Each row is a point on a tangle of strands that fork, close into loops and nearly touch. The rows are in no order.
Two points are linked if the straight distance between their rows is under 53.3. Some points are linked to none.
zud: 28, 8, 2, 40, -9, -2, -4, 7, -2, 43, 7, -12, -9, -33, -9, 16, 2, -30, 15, 3, -6, -12
fesu: -21, -6, 9, -31, -9, 16, -17, 14, 16, -16, -28, 6, 5, 3, 11, -26, -14, 10, -4, -20, 12, 23
Sez: 25, 18, 12, 21, 15, -3, 17, 13, 21, 0, 7, 26, 14, -29, 22, 9, -8, -1, 1, -37, -19, -5
gizil: -7, -32, -7, -35, -17, 11, 7, -21, 19, -36, -22, -3, 9, 1, -1, -18, -14, -12, -12, -2, 29, -5
Pasul: 33, 1, 28, 23, -28, 5, -13, -19, -8, 29, 15, -12, -17, -8, -13, -9, 18, -15, 5, 38, -25, -11
vipem: 9, -12, -1, -2, 16, -7, 19, -1, -7, -11, -6, 0, 16, -2, 1, 5, 16, -7, -15, 5, 1, -45
Kuvi: 19, 2, 24, 32, -32, 0, -14, -21, -9, 21, 22, -12, -9, -5, -18, 1, 13, -22, 17, 37, -20, -9
bib: 10, 10, 16, -15, 10, -4, 13, -5, -1, 5, 15, 7, 7, -15, -5, 12, -12, 17, -15, 0, -26, -31
gab: 18, -13, 0, 16, -7, 2, -23, 3, 8, 24, 23, 0, -16, 19, -5, 14, 40, 15, 18, 11, -3, 1
Bal: -8, 3, 9, -15, -7, 8, 14, 3, 16, -5, -11, 33, 24, -11, 31, -20, -29, -9, -4, -41, 6, 1
sosu: -28, 4, 6, 28, -12, -4, -22, 7, -20, 11, 18, -19, -10, 7, 4, 8, 8, -23, 22, 7, 5, 21
lam: 9, -1, 0, -3, 29, -16, 10, 2, -12, -1, -10, 0, 11, -14, -1, 11, 6, -11, -14, 3, -2, -57
bazum: 21, 18, 21, -1, 17, -7, 0, 16, 21, 16, -1, 9, 12, -20, 1, 2, 25, 2, -14, -17, -30, -31
Pifol: 3, 9, 2, 7, -26, -6, 19, -44, -4, -9, 39, -3, -16, 7, -22, 4, 0, 6, -9, 37, -11, 6
natif: -26, -6, -11, 5, -6, -2, 13, -3, -13, -18, 11, -9, -5, 8, -21, -8, -17, -13, -9, 10, 6, 17
fod: -17, -29, -5, -28, -10, 15, -2, -10, 15, -20, -37, -15, 16, -1, 7, -11, -17, -14, -1, -21, 20, -7
Numad: 22, -8, -1, 21, -7, -1, -22, -2, 11, 27, 7, -3, -22, 2, -13, 7, 58, 4, -1, 18, -6, -18
Zus: -7, 6, 6, 9, 4, 9, -1, 22, 10, 15, 19, 1, -1, -1, 6, 0, 3, 18, 12, -22, -14, 31
videg: 1, -2, 2, -12, 3, 1, -15, 15, 14, -1, -8, 24, 23, 15, 23, -17, 3, 24, 14, -40, -2, 9
vomi: 6, 7, 11, 9, -23, 3, 12, -35, -8, 4, 36, -8, -15, 7, -23, 3, -13, 3, -1, 36, -22, 3
vegar: -3, 1, -5, 28, 12, -4, 17, 10, -14, 13, 12, -15, 8, -7, -12, 11, -10, -19, 12, 2, 3, -9
vonen: 3, -14, -11, 0, -2, -12, 28, -17, -1, -27, 0, 0, 10, 6, -3, 1, 21, 8, -19, 13, 10, -22
Mufan: 0, 7, 7, 0, -3, 1, 2, 8, 17, -3, -8, 33, 23, -5, 36, -20, -6, 4, 9, -52, 1, 2
fev: -19, -8, -2, -31, -3, 17, -25, 12, 6, -20, -35, -3, -7, 14, 3, -15, -5, 19, -6, -6, 15, 27
ros: 2, 2, -10, -8, -11, -13, 30, -26, -2, -28, 19, 5, -2, -1, -13, 1, 15, 13, -24, 20, 4, -13
Mimup: -22, 10, -11, 0, -6, 11, -28, 3, -25, -1, -48, -23, -11, 20, 1, 7, -6, 8, -5, -1, 24, 24
ris: 32, 15, 6, 21, 23, -2, 21, 13, 17, 10, 5, 16, 3, -41, 12, 25, -13, -5, -3, -19, -18, -12
fizu: -23, 2, -32, 9, -17, -21, -18, -25, -2, -19, -5, -3, -4, 28, 10, -3, 24, -2, 12, 29, 38, 42
Nogu: -15, 8, -13, 2, 7, 3, -30, 10, -31, 10, -12, -10, -15, 38, 16, 11, 16, -10, 26, 13, 15, 23
Vavo: -9, -8, 0, -29, -6, 5, 16, 6, -4, -16, 16, 17, 4, -7, -11, -8, -40, 5, -14, -4, -3, -2
libu: -14, -18, -10, -5, 7, 6, 8, 3, -5, -13, -32, -20, 21, -6, 6, -8, -14, -10, 11, -20, 13, -4
gosil: 9, 16, 8, 17, 9, -2, 7, 18, 21, -7, 6, 28, 15, -17, 29, -2, -4, 9, 9, -46, -13, 13
pegi: -13, -5, 6, -24, -2, 12, 16, 8, 10, -8, -22, 17, 19, -17, 25, -18, -37, -15, -5, -27, 11, 1
vek: -1, -5, -31, -18, 8, 7, -10, -10, -5, -13, -22, 0, -12, 46, 6, 5, 27, 10, 23, 20, 21, 29
kezer: 25, -2, 5, 9, 9, 1, -17, 14, 21, 30, -4, -6, -11, -10, -16, 1, 51, -4, -15, 3, -22, -23
zukeg: -1, 7, -6, -17, 18, 5, -17, 26, 7, 4, -15, 15, 10, 19, 21, -5, 4, 22, 20, -27, -1, 28
Ritu: -10, -23, -4, -31, -12, 5, 9, -12, 7, -43, -12, 2, 0, 1, -13, -24, -24, -13, -19, 8, 27, 6
dad: 7, -14, -2, 9, 14, 2, 10, 22, 2, 5, -3, -6, 18, -6, 10, 2, 6, 6, 8, -23, 2, -5
zore: -18, -1, -12, 20, 5, -11, 15, 1, -19, -3, 10, -10, 11, 4, -16, 7, -19, -20, 3, 10, 6, -3
ponop: 3, 8, 8, -6, -4, -2, 10, -28, -11, 5, 27, -7, -15, -6, -22, 7, -34, 22, -9, 23, -28, -7
bis: -8, 10, 4, 39, -2, -2, -11, 18, -11, 26, 15, -20, -11, -14, 8, 15, 5, -28, 29, -6, 8, 16
zeg: -9, -14, 4, -37, -8, 4, 12, 1, 0, -28, 11, 18, -2, -4, -14, -18, -42, -2, -20, 5, 12, 0
vurog: 4, 5, 16, 19, -19, 4, 4, -18, -11, 18, 32, -17, -8, 0, -19, 5, -13, -14, 14, 23, -18, 4
vur: 18, 20, 21, -16, 21, -7, -1, 1, 14, 15, 3, 6, 0, -20, -7, 2, 10, 2, -13, 4, -38, -33
pizin: -21, 2, 6, -22, -3, 14, 10, 14, -3, -17, -32, -3, 3, -23, 6, -15, -42, -16, -14, -11, 18, 12
venog: -21, 4, -3, -16, -11, 18, -29, 1, -9, -16, -52, -22, -12, 13, -8, 1, -10, 13, -12, 1, 26, 21
suder: -31, 0, -20, 14, -17, -11, -9, -18, -7, -26, 2, -5, -8, 19, -3, -11, 7, -12, -9, 26, 29, 42
volu: -3, 2, 12, -28, 16, -13, 6, -10, -5, -2, 12, 15, 5, -14, 12, 8, -16, 13, -21, -6, -15, -47
Peze: 14, -17, -5, 6, 10, 1, -10, 11, 12, 7, 11, 5, 2, 25, 1, 6, 39, 30, 6, 1, 0, 0
fanug: 6, 4, -5, 38, 8, -4, 10, 18, -7, 26, 10, -14, 2, -21, -6, 17, -3, -24, 16, -5, 6, -3
nunok: -1, -1, 2, -8, 1, 2, 21, 5, -6, -2, 20, 2, 9, -7, -12, 4, -22, 9, -7, -4, -13, -8
Genet: 5, 20, -10, -16, 22, 8, -15, 29, -8, 16, -14, 6, -7, 27, 23, 12, 8, 11, 22, -13, -2, 39
tevo: -6, -19, 7, -28, -17, 10, 7, -2, 18, -20, 0, 24, 21, 13, 11, -27, -11, 6, -18, -19, 3, -5
duv: -16, -16, 10, -32, -18, 14, -10, 3, 28, -17, -13, 21, 16, 12, 12, -34, -15, 5, -7, -23, 10, 7
lanen: 26, 16, 11, 11, 10, -5, -7, -10, -3, 36, -5, -12, -17, -22, -22, 8, 7, -17, -8, 27, -26, -32
riv: -29, -4, -18, 9, -13, -4, 6, -11, -7, -27, 10, -5, -9, 15, -21, -13, -5, -12, -10, 18, 16, 28
mubo: 24, 10, 14, 7, 11, -10, -9, 26, 22, 16, -1, 13, 18, -10, 11, -1, 31, 14, -8, -32, -17, -22
lezu: 35, 16, 5, 26, -6, -8, -8, -7, -9, 47, -5, -11, -14, -30, -17, 12, -1, -28, 2, 16, -16, -25
zum: 10, -16, 0, 12, 12, 1, -2, 20, 7, 9, 7, -3, 10, 11, 3, 3, 27, 20, 3, -11, 0, -7
gupu: 2, 11, 2, -5, 17, -20, 5, -31, -5, -8, 13, -4, -17, -12, -16, 12, 6, 12, -15, 30, -14, -40
tedi: -1, -13, -4, 3, 13, 3, 23, 18, -3, -4, -12, -7, 22, -13, 11, -1, -11, -7, 4, -22, 5, -7
Pezus: -4, -5, -9, -1, -20, -3, 28, -22, 2, -23, 30, 4, -9, 4, -23, -2, 6, 14, -16, 20, 0, 10
dibi: -16, -8, -18, -23, 6, 11, -21, 4, -6, -13, -24, -4, -13, 34, 3, -5, 9, 18, 9, 6, 13, 29
lebo: -9, -5, -33, 8, -2, -12, -11, -19, -4, -15, -12, -2, -5, 37, 8, 2, 28, 5, 23, 25, 31, 25
Nagu: 3, 9, -12, -12, 17, 9, -18, 25, -17, 21, -5, -3, -15, 32, 18, 13, 16, 3, 27, -1, 2, 31
mino: -1, 6, 6, -9, 6, -15, 3, -37, -11, -9, 21, -4, -21, -10, -19, 9, -18, 29, -19, 31, -19, -26
Sizi: -27, 9, -4, 20, 0, -5, -27, 12, -29, 12, -1, -16, -15, 18, 14, 10, 10, -12, 20, 5, 15, 25
debo: 33, 18, 6, 24, 17, -2, 18, 5, 4, 26, 7, 0, -5, -41, 0, 26, -18, -6, 4, -5, -16, -12

A tip is a point with one link. Name the tips that can be reached along the links from each point below, in the order of the rows.
fizu: Mimup, pizin, tevo, lanen, debo
Numad: kezer, volu, mubo
vomi: Pasul, lam, gupu

Name the points in between on the shortest way along the links from the first point to the second, in order.
lebo / fanug: fizu > suder > riv > natif > zore > vegar
Nagu / sosu: Nogu > Sizi
vipem / Kuvi: vonen > ros > Pezus > Pifol > vomi > vurog
tevo / suder: duv > fesu > fev > dibi > vek > lebo > fizu
